Each row is a point on a landscape with many valleys, with its height.
A ball rolls from a point to the lowest of its 2 nearest points, and stops where none of them is lower. Distance is the straight distance between rows; heights are no part of it.
k293 (h 50.0): [164 114 152  88 110 139 134 164 140  81 106 130 167 106 104  79 142  73
  87 112 119 148 146  52 134 116 135 113 111 126 174 137  95  66 143 124
 129 118 124 167 113  95]
k712 (h 44.0): [137 125 135 148 131 133 114 145 150  85  96 109 155  76  86  98 105 142
 109 113 129 155 133  99 154 150 121 115 135 107 162 157  81  68 159 133
 150  95 125 118  79 146]
k243 (h 62.3): [147 205 119 136 194 163 138 124 162 191 170 139 100 177 125  55  81  81
 144 143 128 109  87 158 129 139  93 122 104  97 109 181 145 203  78 132
 115  94 108 156 106 112]
k391 (h 33.7): [121  79  94 164 125 158  93  80 132 139 106 140 139 145 120 200 150 167
 126  97 149 158 208 158 130 141  80  96 193 167 120 131 131 153 170 125
 167 115 175  32 154 101]
k245 (h 43.0): [ 93 137 137 147 131  70 109 121  85 101 127 130 142 112 135 143 144 217
 179 112 107 111 118 170 114 138 134 148 165 110 105 149 105 164 107 170
 161 155  90  76 137 188]
k214 (h 66.5): [ 99 125 114 172 170 192 126 108 121 135 132 130 130 113 134 149  80 149
 179 129 137 171 115 197 131 135 158 116 149 113 146 156 145 109 177 137
 152 121 176 101  85  92]
k957 (h 35.5): [130 145 171 176 122  96 164 124 127  90 154 105 114  89 133 128 171 133
 114 118  83 108  90 112 119  98 152 145 135 113 131  92  89  80  99 146
 110 174 130 128 144 176]
k61 (h 59.2): [142 128 125  51  65 126 120 169 143 127 111 114 120  97 125 130  96  98
  98 125 157 144 147  90 149 136 150 134  89 163 137 111 112 112 148 109
 110 117  73 189 121 118]
k874 (h 37.0): [116 132 164  76  95  49 154 172  92  94 110 106 148 132 150 127 134 185
 102 123 130 119 108 130 117 125 152 182 107 149 113 116  83  93  82 142
 124 133  99 159 168 169]
k13 (h 34.6): [155 189 129 201 162 140 145  71 137 120 131 118 129 111  96 123 110 180
 100  56 118 118 127 160 130 132  76 123 155 184 141 143  66 121 123 150
  99  60 129  87 118 138]
k655 (h 47.1): [129  82 123 158 171 181 115 142 163 115 151 123 122  87 111 108 136  88
 146 173 118 159 131 101 143 101 159  69 134  62 158 115 161  95 179 106
 140 165 165 137  85 116]
k302 (h 39.2): [125 166 158 198 125 129 143  60 114 109 140 121 124 100 109 153 158 175
  89  60 112 126 150 154 125 125  87 142 171 191 132 128  85 110 144 138
 118  94 153  78 139 148]
k407 (h 73.5): [100  96 141 164  95 108 153 104 116 145 196 126 114 151 166 163 161 125
 180 201 120 122  90 168 119 120 206 130 143  87 115  59 173 106 142 104
 109 194 168 143 132 162]
k807 (h 52.0): [148 157 103 102 118 149 115 108 149 135  95 126 113 123  98 122 101 139
  77  67 150 140 166 100 130 154  67 111 125 189 165 156 119 121 158 113
 107  65 143 104 118  77]
k929 (h 38.4): [117 136 151 128 149  76 126 140 107  94 108 127 171 117 115 125 136 156
 118  93 124 142 121 133 103 136 109 150 129 113 133 156  89 108 101 157
 134 121 107 108 141 140]
k320 (h 43.1): [133 146 176 185 110 102 170  79 117  73 129 111 136 107 107 136 150 181
  63  68 106 117 146 102 116 114 104 146 157 179 148 120  84  58 151 129
  96 100 153 109 133 155]
k776 (h 45.3): [137 126  97 103  96 137 111 120 141 168 151 130 102 131 130 133 146  75
  86 142 150 131 156 105 144 111  97  94 126 173  98  99 166 180 127 103
 106 122 144 135 143 107]
k266 (h 52.9): [114  86 105 133 141 111 107 129 111 133 146 155 163 150 156 169 172 117
 175 154 135 131 151 153 119 123 127 116 144  89 101 114 166 165 137 133
 165 180 159  73 151 142]
k145 (h 57.3): [145 190 143  82 139 134 137 159 153 176 156 118  90 147 130  59  78  82
 126 152 138 103  98 121 137 123 134 145  75 125 108 150 132 161  91 135
  91  86  90 194 117 111]
k633 (h 55.4): [145  86  87  99 142 170  93 155 143 156 128 156 120 119 122 139 138  75
 130 170 137 149 143  90 147 129 119  97 126 121 112 133 158 167 155 109
 119 149 125 135 104  92]
k191 (h 61.1): [120  97 116 148 141 107 115 150 126 123 159 138 141 111 153 134 171 108
 167 162 118 114 103 105 121 107 140 114 130  76  97 113 131 155 117 166
 137 196 113 108 163 170]
k511 (h 25.9): [128 119 107 189 145 177  85  83 153 149 122 148 113 127 113 172 147 152
 116 109 128 159 182 157 124 137  83  75 177 148 112 118 136 134 161 135
 136 127 171  47 149 128]
k389 (h 53.0): [154 208 144 125 170 120 136 124 142 148 142 125 132 151 114  70 104 121
  88  81 111 108 110 137 122 138  94 137  98 156 122 168  87 147  81 163
 108  75 102 132 128 131]
k212 (h 61.2): [104 134 118 107 143 154 125 152 129 160 126 111 115 122 126 109  61 130
 179 165 149 112  86 174 129 140 169 147  99  86 132 167 147 141 140 130
 130 115 109 161  82 121]
k933 (h 30.8): [129 107 140 172  98 123 132  97 120  95 114  98 120  86 124 164 135 188
 117  93 109 141 151 134 127 129 123 132 170 131 154 112 107  93 188 122
 144 116 144  94 123 148]
k931 (h 34.5): [108 106 136 203 135 132 130  73 139 134 198 141 105 119 127 147 179 140
 181 186  95 133 108 166 125 110 174  94 169  87 112  85 143 104 128 138
 126 197 163  82 126 167]
k937 (h 52.1): [156 120 118 124  63  96 136 104 133 131 147 119 128 120 128 148 167 122
  90 113 137 102 160  88 148 114  98 134 126 174 116  76 123 138 113 100
 100 134 106 115 170 167]
k223 (h 41.3): [ 99  68 115 132 116 137 112 120 100 126 102 115 135 115 141 185 123 151
 165 135 135 155 158 145 131 129 143 125 160 115 132 126 149 129 178 109
 144 127 160 116 125 116]
k517 (h 34.0): [115  61 109 195 104 169  98  83 174 154 167 154  80 101 107 164 170 153
 137 181 120 141 158 152 149 144 130  63 184 134 120  64 140 112 188  94
 135 163 161  96 129 151]
k913 (h 72.2): [ 93  81 135 168  99 104 136 131  98 115 158 133 128 112 167 176 147 155
 180 177 112 119  89 158 121 112 204 139 145  71 111  94 151 108 149 126
 130 181 164 131 135 162]
k47 (h 68.3): [ 91 110 138 161 156 151 139 129 102 121 120 127 139 108 143 142 130 138
 190 135 127 156 103 192 116 126 184 135 153  71 144 153 139  92 167 144
 159 154 151 126  77 117]
k537 (h 47.5): [138  72  70 115  59 141  83 127 185 140 101 138 114  88 110 155 131 150
  98 134 146 129 202  74 182 153  98  67 136 170 133  78 107 153 189  92
 140 128 113 102 120 139]
k703 (h 56.3): [117 101 135  97 123 174 136 181 133 111 110 110 135  86 142 124  85  99
 138 166 127 149  97 104 128 114 195 135 119  71 146 129 145  78 187 102
 127 133 125 190  74 124]
k62 (h 57.6): [127 104 107  65  69 105  99 159 130 131  96 122 129 100 132 145 107 146
 121 112 153 142 166 101 156 150 130 123 119 166 130 118 105 138 147 119
 132 120  80 148 142 140]
k194 (h 51.8): [139 101 115 142 153 179 107 137 146 138 137 137 140 120 124 131 136  70
 135 153 125 163 145 111 126 122 131  82 125  93 137 130 174 122 158 101
 128 153 166 135  97  87]
k581 (h 39.1): [ 94 139 145 173 146 106 110 106 116 101 113 123 127  91 127 134 122 225
 175 108 106 132  97 173 120 141 152 135 147 103 123 169  91 134 140 166
 163 128 108  97 101 185]
k425 (h 63.5): [109  94  83  70 118 162 109 135 134 163  61 104 114 130 146 140  36 151
 142 136 171 150 142 164 138 164 144 137 126 137 154 149 148 155 188  86
 135  77 121 154  95  66]
k319 (h 56.1): [119 140 109  84  60  90 102 129 142 142 104 108 115 118 134 156  92 187
  93  94 163 123 177 111 159 167  93 130 129 202 146 113 112 143 137 111
 124  96  87 137 149 140]
k522 (h 69.0): [152 105 106 133 120  81 140 121 119 102 167 159 154 157 171 148 207  68
 130 153 103  93 118  68  99  69 102 135 111 117  92  78 110 132  70 157
 126 206 149 100 202 156]
k30 (h 40.2): [105 155 134 156 162  89 108 101 111 124 133 125 146 124 121 133 138 204
 165  95 124 125 118 174 119 141  96 137 154 140 108 149 102 192 103 179
 164 117  94  69 155 156]
k868 (h 49.9): [158 133  80 127 116 154  98 122 190 164 144 136 111 103  97 119 160  78
  64 147 134 122 169  79 146 129  62  56 117 178 105  94 135 159 127 103
 110 139 120 116 138 122]
k781 (h 33.0): [125 116 156 120 138  62 129 136 102  72  96 145 190 136 142 124 171 141
 134 104 117 129 116 105 102 110 118 147 144 104 116 140 104 126  78 166
 148 165 137  99 166 145]
k238 (h 49.8): [158 155 125  92 116 131 132 129 162 103  92 135 139  88 106 106  95 131
  58  84 141 147 172  82 144 151  83 109 110 181 183 152  86  95 166 131
 117  71 127 146 108  85]
k548 (h 59.0): [149 104 124 111 189 187 109 140 140  87  62 147 158 133 104  95 124  92
 128 115 120 173 126  88 128 143 119 115 132  77 190 184 141  85 167 123
 154 101 139 126  71  68]
k717 (h 61.3): [150 117 107  36 103 150 104 164 136 170  87 139 110 144 142 135  91 104
 113 135 167 138 145  96 143 150 127 130 109 155 133 132 165 183 158  98
 116 103  98 153 106  68]
k77 (h 49.1): [106 161  94 146 100 112 109  73 117 160 139 113  74 170 128 162  95 204
 149  92 181 118 140 199 136 164  97 149 163 194 109 115 144 197 115 112
 144  77 134  92 157 142]
k731 (h 20.8): [134 168 129 142 102 115 147 104 124 153 201 117 103 157 133 135 175  79
 109 155 129  81 104 110 123 109 138 131 115 155  82  67 165 154  56 105
 103 165 141 142 169 166]
k196 (h 66.0): [138 107 136  91 144 123 110 178 116 103  69 144 167 122 126 119 127 107
 152 126 113 156 130  97 118 125 153 141 117  66 144 158 113 101 136 133
 157 128 100 156 101 113]
k447 (h 59.9): [148  79 134  41 108 121 132 181  94  63  69 181 201 188 153 108 174  92
 113 114 118 158 139  49 115 130 131 160 111 131 139 144 110  85 115 119
 125 126 114 149 154  54]
k629 (h 55.3): [139 199 139  67 130 103 115 151 148 160 139  98  95 151 121  70  52 136
 123 126 152 112 113 144 136 139 120 164  87 158 125 165 115 172  89 132
  97  74  74 178 133 122]
k542 (h 42.0): [102 122 141 208 148 114 146 117 121 126 182 142 115 122 147 132 188 124
 181 171  87 124  76 156 122 109 176 108 136  50 109 104 136 118  97 173
 133 211 155 103 117 169]
k221 (h 58.6): [147 109  91  44 130 156  99 179 136 168 108 165 123 156 137 107 127  68
 146 159 140 144 147  86 144 147 114 117 100 122 113 140 158 196 137 117
 122 137  85 135 126  90]
k530 (h 41.9): [115  92 110 124 108 169 125  89 107 166 144 141 103 175 152 178 116 103
 126 116 168 162 168 179 131 142 130 106 169 166 130 106 210 161 172  97
 139 128 205  84 143  66]
k995 (h 65.0): [135 100 104 167 150  92 133 140 135 106 178 158 148 122 159 129 201  92
 156 160  95 102  98 103 116  84 112 105 127  82  92 108 125 157  67 165
 125 212 141 100 180 166]
k590 (h 40.4): [137 137 163  85  67  81 149 178 111  98 136 111 134 130 145 138 137 138
  95 137 115 103 121 101 120 102 166 176  92 152  83  82  81  75  89 129
  98 150 111 184 159 158]
k380 (h 44.7): [119 162 162 149 126  91 151  94  83  95 121 115 144 134 110 136 132 213
  98  73 120 112 116 154 112 139 116 157 133 189 129 143  82 106 105 147
 115  68 130 121 149 145]
k151 (h 54.6): [136 101 138 125 183 120 154 151 110 120 140 172 160 177 161 121 173  46
 136 139 116 140 103 128  98  90 124 129 115  82 123 141 170 126  71 133
 141 187 180 111 166  89]
k115 (h 45.9): [123 114 140 103 176  82 159 160  92  87 115 178 166 193 151 135 154 107
 147 117 124 129  73 122  92 104 128 184 117  78 115 130 149 136  26 168
 156 192 155  95 194 117]
k363 (h 47.4): [148 190 168 110 109 112 175 147 132 156 151  84  93 124 122  86 116 112
 107 140 124  89  83 121 120 115 147 153  81 132 109 117  98 106  75 138
  83 111 112 208 131 155]
k373 (h 65.4): [106 117 118 142 152 181 143 105 119 142  90  99 141 117 128 155  58 166
 168 110 145 156 120 203 129 143 153 120 155 141 155 161 121 109 178 128
 149  81 143 119  83  80]
k42 (h 54.3): [175 138 116 140 124 176 134 111 167 141 164 139 131 107 107 114 176  51
  49 144 120 129 183  50 139 111  90  69 117 186 120  85 153 135 127  82
  87 152 157 129 150 102]
k565 (h 44.3): [ 99  94 136 125 143 104  92 130 100 112  85 137 159 123 146 156 154 144
 147 109 118 146 155 123 117 138  98 134 157 113 135 145 129 144 135 148
 162 139 127  68 153 142]
k647 (h 68.2): [119 123  96 112 207 203 111 142 135 155 100 139 112 158 106  94  79 112
 181 141 120 139  90 172 146 157 129 131 114  44 160 205 147 170 145 155
 148 114  91 111  71 107]
k218 (h 66.1): [149 132 167  52 148 114 149 176  90  96  73 167 174 184 132  93 126 118
 109 107 123 137 108 110 115 118 117 172  95 113 145 172 106  83  88 145
 111 114  95 171 152  64]
k888 (h 49.2): [178 118 134 147  68 105 147  88 149 107 150 118 121  97 110 131 183 114
  75 105  98 108 175  59 143 115 100 121 133 169 120  63 105  91 128 107
 101 133 129 121 155 185]
k845 (h 64.5): [ 97  99  80 125 116 176 123 117 131 153  70  92 105 103 145 151  41 176
 159 131 164 152 119 194 141 154 149 124 136 138 163 152 138 113 196  97
 152  88 134 121  78 106]
k526 (h 53.9): [138 129 113 114 114 141 102 113 124 141  92 135 128 113 127 138 106 142
 104 100 153 148 159 119 128 138  70 108 134 173 147 141 130 135 143 124
 127  92 121 121 122 116]
k725 (h 33.8): [108 159 180 115 112  57 162 133  87  98 130  99 125 123 132 120 126 216
  91 124 106  94  88 153 106 117 170 185 120 153 118 115  78  75  87 150
 124 121 116 168 137 170]
k473 (h 55.1): [158 194 140 112 174 130 127 126 143 153 131 131 130 169 110  49  71 143
 137  85 133 115  99 161 124 173  85 153  96 147 140 194  92 177  84 166
 111  70  63 124 112 120]
k723 (h 57.0): [ 93 100 125 133 157 116 112 145 112 109 137 149 156 121 134 142 144 123
 175 148 114 143 107 149 115 120 142 119 136  61 116 138 146 141 127 155
 155 167 134 100 136 149]
k582 (h 53.1): [131 157 165 166 176 119 159 146 146 134 159 116 131  99 115  92 141  92
 152 143 109 103  66 123 120  92 159 119 103  64 121 148 111 115  77 162
 105 151 123 158 101 143]
k745 (h 37.7): [ 97 145 128  99 126 105 111 142  90 154 120 125 124 167 139 143  93 152
 160 132 163 117 123 162 109 147 130 170 128 122 109 153 171 182 104 137
 144 117 121 131 145 130]
k794 (h 44.2): [151 176 156 105  62 114 154 154 140 140 153  90  93 109 128 106 134 123
 105 149 113  94 119 102 133  98 170 164  81 161  95  66  89  97 103 114
  83 132 104 206 151 154]
k45 (h 30.1): [148 180 130 171  98 110 161  90 152 161 196 112  79 120 128 110 177  86
  87 160 110  71 103 114 134  96 132 122 119 144  89  61 132 113  76  99
  87 162 123 168 150 182]
k197 (h 50.3): [149 202 159 118 141 104 158 141 159 144 151 112 127 115 119  76 108 117
 100 107 104  97 100 121 125 113 123 151  82 131 111 152  97 115  72 164
 106 100  94 176 118 144]
k981 (h 28.5): [124 149 109 123  94 109 143 119 112 169 192 126 102 168 155 147 145  85
 141 174 161  93 104 135 113 111 155 156 113 142  85  81 183 167  81 109
 125 148 156 157 168 137]
k355 (h 23.9): [125 129 140 198 110 136 127  70 158 106 134 121  89  74  89 147 142 181
 110 120 100 125 156 138 152 138 108 108 176 129 152  83 101  96 181 123
 131 126 134  83 107 179]
k341 (h 49.5): [127 151 140  96 120  87 131 119  78 122  99 138 153 175 131 136 115 181
 110  90 163 130 146 151 102 159  99 162 141 186 129 147 119 150  94 146
 138  78 130 107 157 120]
k495 (h 51.9): [133 167 135  70 102  93 129 115 100 138 118 112 119 186 130 116  85 150
  95  95 179 116 137 148 114 155  98 184 114 207 121 147 126 159  98 131
 125  59 124 160 158 103]
k482 (h 44.4): [ 98 164 125 142 128 106 130 112 102 147 132  95 118 155 134 132  75 211
 146 102 140 123 110 191 120 145 124 159 153 165 119 157 107 162 113 156
 136  76 107 123 130 142]
k619 (h 70.3): [ 91  76 128 172 145 133 135 130 110 100 142 123 145 102 151 172 149 125
 177 160 108 163 121 160 129 107 197 114 159  69 143 106 145  86 175 120
 144 177 167 125 113 133]
k428 (h 41.6): [147 157 100 131  88 151 141 113 141 178 173 110  82 134 120 129 121  86
  75 164 159 105 131 111 136 110 131 102 119 174 108  73 185 170 128  73
  75 115 147 160 137 116]
k235 (h 56.6): [136  82 137  71 105 107 113 170 103  52  62 151 205 128 136 111 148 110
 104 101 121 166 158  61 121 128 122 149 121 128 161 137  94  81 143 108
 154 118 106 138 124  79]
k854 (h 36.8): [155 183 118 160 111 144 149  87 149 180 182 101  64 127 109 105 143  75
  82 163 130  85 118 112 134 107 128 113 111 173 103  77 154 126 100  74
  63 138 128 175 137 142]
k750 (h 62.6): [126 108  86  49  97 146 109 129 126 151  53 124 115 138 146 135  63 135
 107 113 175 144 158 122 133 169 114 109 132 169 150 147 141 160 175  89
 123  78 107 142 109  67]
k562 (h 51.3): [104 159 104 128  81  98 125  82 132 169 129  92  69 139 131 159 108 202
 142 124 174 107 145 164 127 155 113 128 136 172 109 103 131 186 134 104
 124  86  99 109 141 172]
k59 (h 12.1): [122 131 118 213 143 162 109  83 164 126 124 138 106  90  85 154 154 171
 133 119 120 133 162 144 145 139  90  82 174 138 119 112  86 112 173 132
 155 120 141  66 120 154]
k572 (h 55.7): [144 106 147 121 184 176 131 139 121 117 102 163 142 128 122 111 137  63
 127 120 120 182 149 104 113 118 114 102 137  81 172 160 163 100 166 119
 136 123 160 124  97  54]
k754 (h 36.2): [123 103 137 189 121 163 141 113 141  95 122  95 125  83 103 141 127 161
 122 128  91 161 154 118 137 125 152 111 155 112 162  93 112  68 212  95
 162 127 171 116  93 149]
k188 (h 58.8): [130 131 160 131 189 143 156 160 115 122 130 161 141 150 145 118 144  61
 154 143 103 140  97 119 102 105 138 135 112  47 129 149 159 116  91 146
 122 165 146 139 131  89]
k762 (h 44.1): [114  51  70 136  70 154  76 119 176 146  96 131 115 105 122 174 147 169
 126 169 145 129 192 114 157 146 102  70 175 144 124  86 139 154 204  88
 136 137 152 106 132 138]
k574 (h 54.4): [142 140 124 114  76 108 123 130 139 142 160 107 105 113 137 131 152 127
 118 139 140  88 136 105 138 121 127 127 111 154 105  90 126 143 113 126
  97 117  98 151 136 168]
k977 (h 61.8): [146  90 113 150 137 165 139 100 139 133 200 146 143 156 135 154 204  31
 108 165 111 111 159  88 129 101 134  79 137 143 113  70 194 137 115  84
 104 207 200 119 172 109]
k798 (h 26.5): [106  75 132 198 112 127 124  67 141 135 181 146 101 133 124 166 171 143
 147 162 101 128 144 164 134 128 148  94 175 120 116  68 150 112 172 112
 114 178 172  80 140 161]
k785 (h 48.3): [111  82 124 109 115 101  98 109  91  92  63 132 176 127 142 165 143 186
 123  92 142 159 181 128 125 156  92 140 165 161 133 147 115 134 159 129
 165 106 134  80 144 109]
k154 (h 34.2): [ 88 117 102 115 108 105 115 139 109 178 135 125 104 135 156 149 106 166
 184 158 161 124 107 189 131 140 156 142 137 108 102 125 172 182 136 113
 139 120 124 136 131 137]
k948 (h 46.7): [ 97 162 107 154 126 121 130  82  99 144 139 109 104 169 148 167  80 190
 167 101 162 138 127 229 129 145 141 156 169 169 116 139 141 172 129 141
 150  78 137 103 141 115]
k414 (h 41.8): [130 152 164 130 126  66 132 108 113  93 115 121 160 122  98 113 137 198
  97  77 126 118 125 131 125 150  99 134 131 162 121 155  68 108  85 169
 126 113  95 110 158 173]
k943 (h 63.6): [154 120 162  44 136 120 151 182  97 101  83 166 157 171 144 113 155  63
 109 123 122 134 120  74 103 110 124 166 104 109 124 131 137  96  85 131
 113 134 122 160 153  60]
k858 (h 66.2): [137 154 115 125 190 176 125 133 141 162 126 146 114 149 118  94  99  91
 155 136 135 127 103 162 123 140  94 123 107  86 141 183 155 156 124 149
 127 111 115 114 100  80]
k75 (h 41.4): [134 131 169 170 131 123 169 134 136  75 132 108 129  89 118 109 146 120
  99 125  93 126 117  91 118  92 166 136 124 120 157 109 109  42 137 120
 111 155 146 165 117 151]
k817 (h 53.6): [140 185 121  70 115 116 125 117 140 165 122 108 102 150 135  92  75 133
 103 108 176 109 133 137 135 151  93 147  93 189 125 144 134 176  99 125
 111  58 106 169 144  94]
k628 (h 33.1): [106 146 124 125  99 112 147 121  82 155 162 119  99 170 157 160 115 110
 152 136 168 121 110 177 112 116 171 175 130 138 113 115 191 157 100 111
 133 137 179 140 153 122]
k626 (h 35.6): [121 183 125 162 160 115 104  89 143 151 129 115 139 126  98 131 114 190
 130  79 126 120 149 160 128 161  72 115 143 171 118 161  84 178 115 166
 149  86  91  82 140 164]
k49 (h 58.1): [152  99 127 141 152 180 124 121 145 141 167 146 127 134 126 123 170  46
  79 151 117 137 157  84 140 102 115  67 136 151 126  96 179 137 145  79
 110 178 187 122 146  83]
k171 (h 56.9): [132 172 111 125  97 117 138 130 158 175 162 100  59 113 121 120  96 124
 125 149 154  98 117 137 139 124 143 121 108 152 106 113 143 158 114 121
  99 104  92 174 115 166]
k137 (h 29.4): [141 167 120 190 161 164 120  89 152 127 115 119 128  99  79 117 136 188
 111  71 117 128 145 141 149 141  63 110 152 168 138 166  74 132 142 168
 139  74 108  63 112 141]
k438 (h 68.1): [154 154 159  40 160 115 130 178 115 120  79 146 150 172 122  75  99 150
 131 120 120 117  90 137 133 153 129 173  76 109 151 198 108  95 109 146
 118 105  69 180 119  76]
k608 (h 36.9): [117 140 130 110 129  96 135 123  69 135 127 141 141 197 151 156 127 139
 132  99 171 132 123 179 108 132 127 183 129 139 122 139 177 163  89 124
 154 124 175 118 170 112]
k54 (h 48.1): [108 161 153 200 171 124 174 126 133 135 192 137 121 110 132 108 157 113
 158 162  90 100  76 157 116 112 154 116 121  58 115 135 118 105  73 158
 122 183 131 129 119 182]
k790 (h 33.9): [121 124 137 190 144 114 118 107 132 104 133 123 124  74 110 139 139 169
 142 131  96 132 123 141 139 127 146 123 141  87 132 131  99 119 150 152
 157 146 118 101  94 183]
k736 (h 63.3): [141 128 111 103 119 140 114 174 161 156 140 135 108 117 124 112 111  72
 138 154 141 112 120  99 143 131 142 104  89 125  97 120 131 165 124 130
 111 140  73 153 115 142]
k299 (h 46.2): [144 143 139 163  89 104 153  88 146 102 144 106 115  94 104 132 160 157
  57  91 104 122 174  81 142 127  91 133 144 167 153  88  89  86 152 106
 101 109 120 119 133 173]
k534 (h 41.1): [114  91 127 197 150 181 134 128 154 105 146 111 103  82  97 133 118 141
 144 163 102 153 141 130 148 123 168  85 159  91 161 104 146  68 195  94
 146 144 166 131  67 140]
k533 (h 59.8): [153 203 125  98 151 120 135 161 145 181 159 126 123 164 126  67 107  93
 147 139 122  95  85 140 112 128 106 146  88 105 114 166 144 196  73 151
 105 109  67 157 130 124]
k29 (h 68.4): [136 119 146  61 142 107 116 187 121 116  77 146 171 133 111  92 106 137
 150 121 119 129 101 110 135 150 152 165 101  90 144 171 102 112 120 146
 141 135  55 171 128 122]
k922 (h 59.3): [122 166 108 159 137 136 124 116 147 177 166 126  91 119 112 106 118 110
 137 146 133  98 120 151 143 134 103 106 105 114 107 136 145 183 105 139
 117 121 108 138  97 163]
k177 (h 52.6): [133 105 141 147 124 171 134 160 136 113 144 101 132  91 116 120 128  80
 150 172 104 149 111  86 135  97 203 103 125  81 145 101 147  73 164  98
 135 173 148 189  77 117]
k670 (h 59.1): [101 100 122 123 153 159 124 171 127 130 111 113 124  94 136 108  89 105
 172 172 133 132  86 154 129 114 190 131 113  53 137 159 136 108 162 123
 153 156 110 167  60 139]
k471 (h 50.7): [125 131 153 121 164 108 163 135  91 132 153 163 143 203 160 145 168  66
 136 122 130 105  96 137  86  96 140 175 112 102 122 128 173 140  41 143
 140 173 182 111 181  99]
k563 (h 37.5): [ 90  90  82  95 100 141 111 150 105 168 116 131 125 133 162 175  94 138
 173 154 163 135 147 165 125 144 148 114 141 109 119 112 176 160 172 102
 150 128 130 129 134 116]
k769 (h 65.1): [148  97 110 149 128 134 153 110 122 129 189 150 133 172 153 155 201  27
 105 158 109  97 118  86 125  80 128 113 109 145 109  70 173 131  66 106
 119 212 195 112 189 127]
k604 (h 61.0): [150 134 124  64  55 129 108 180 151 131 133 126 117 103 129 113 105  91
 131 143 130 110 138  85 154 132 152 129  65 148 106 103 102 143 119 133
 114 139  57 172 124 142]
k599 (h 47.2): [108 139 161 131  99  96 147 100  72  92 111 125 147 153 131 159 127 181
 108  85 146 124 136 166  96 126 124 165 148 172 138 135 130 114 105 130
 123 103 152 111 145 128]
k369 (h 53.5): [141  91 136  90  95 120 118 175 136  83  92 118 176 100 142 121 153  90
 104 133 126 154 164  50 125 114 149 141 116 136 145 125 101  85 161 102
 145 137 113 158 125 119]
k269 (h 68.0): [158 117 131 141 124 111 164 120 127 108 176 133 150 155 160 128 193  46
  92 149  99 102 113  60 101  63 126 120  93 139 107  78 127 109  73 122
  98 200 158 128 191 134]
k687 (h 46.0): [158 137 157 135 126 143 152 149 160  96 127 104 141  76  99 108 136  90
  74 112 101 134 145  57 133  99 137 112  98 135 164 112 109  69 147 111
 103 136 136 166 101 121]
k156 (h 47.3): [140 132 127 102 127 156 108 143 167 100  88 118 146  90  96  95  81 116
  94  92 132 148 133  86 148 153 115 115 104 147 183 153  84  80 164 130
 149  87 104 149  74 117]
k905 (h 64.3): [147 174 123 141 203 186 134 113 135 183 167 165 105 181 128  79  93  90
 165 140 126 119  93 172 122 140 123 116 113 107 128 184 170 174  92 145
 107 104 154 142  94  76]
k356 (h 61.7): [155  97 129  80 177 148 105 146 118  97  50 157 157 149 120 104  93 121
 129  96 131 148 119 109 125 156 112 139 120  99 172 197 123  92 163 127
 144  91 104 146  95  62]
k360 (h 58.0): [108 127 160 147 193 142 141 167 132 128 123 145 140 126 122 102 135  92
 183 156  95 137  64 142 119 113 151 134 111  27 133 171 135 121  95 161
 133 153 114 139  95 127]
k259 (h 48.8): [105  70  99 130 119 111  89 128 105 106 107 162 172 140 161 170 164 157
 168 148 132 151 179 120 127 128 120 117 159 111 109 125 139 169 148 154
 178 140 142  53 162 143]
k11 (h 39.9): [117  94 141  92 153  62 133 173 104  82 100 160 180 170 165 129 164 112
 153 133 101 114 100 108 105  99 138 156 122  78 108 139 124 135  64 160
 142 182 112 101 172 128]
k871 (h 56.8): [141 192 146  76 161 136 120 139 137 153 126 119 114 183 127  55  34 162
 113 101 142 101 112 167 136 151 109 176  90 152 137 190 114 153  96 159
  98  53  85 168 105 117]
k118 (h 63.7): [115 111 137  95 162 143 113 152 132 110  72 128 155 127 116 114  83 135
 143 116 129 146 112 131 123 157 131 132 122  95 151 178 112 117 164 137
 160 100  99 133  83 107]
k392 (h 38.6): [111  81  81 132 114 165 117  93 107 142  99 125 124 157 146 201 124 148
 140 101 159 167 184 181 134 164 106 109 183 181 137 134 164 148 183  93
 146 104 197  69 139  84]
k329 (h 29.5): [112 154 203 166 111  76 182 109 103  86 142 109 120  99 139 127 155 184
  93 124  76  82  87 133 110 108 175 175 130 124 124 116  81  64  98 148
 102 134 145 154 142 160]
k40 (h 39.7): [117  63  97 170  99 169 103 102 151 141 133 142 113 110 125 182 140 146
 139 150 125 146 184 119 154 132 122  77 183 135 135  86 147 110 212  80
 146 145 172 101 117 136]
k518 (h 62.7): [120 115 109 108 145 150 119 162 148 160 122 108 110 120 106  94  76  94
 157 159 136 123  97 128 153 146 127 126  94 100 126 149 139 161 138 145
 136 116  94 161  83 126]
k576 (h 39.5): [118 116 138 178 131 112 111 143 140  66  98 100 137  62 104 106 133 154
 131 114 100 141 123 110 140 129 136 129 133 101 146 147  71  92 154 155
 167 129  96 109  93 182]

For each start below, name the point where the ball stops.
k269: k731
k922: k137
k905: k781
k604: k790
k218: k329

Call two points neighbours if one is among the 2 nearest of the other. Go from one point of each pair to the other, from neighbour to neighbour, staying as low as possible. Name the highest point that can't be avoided.
k137 and k790: k245
k731 and k154: k745
k781 and k329: k871
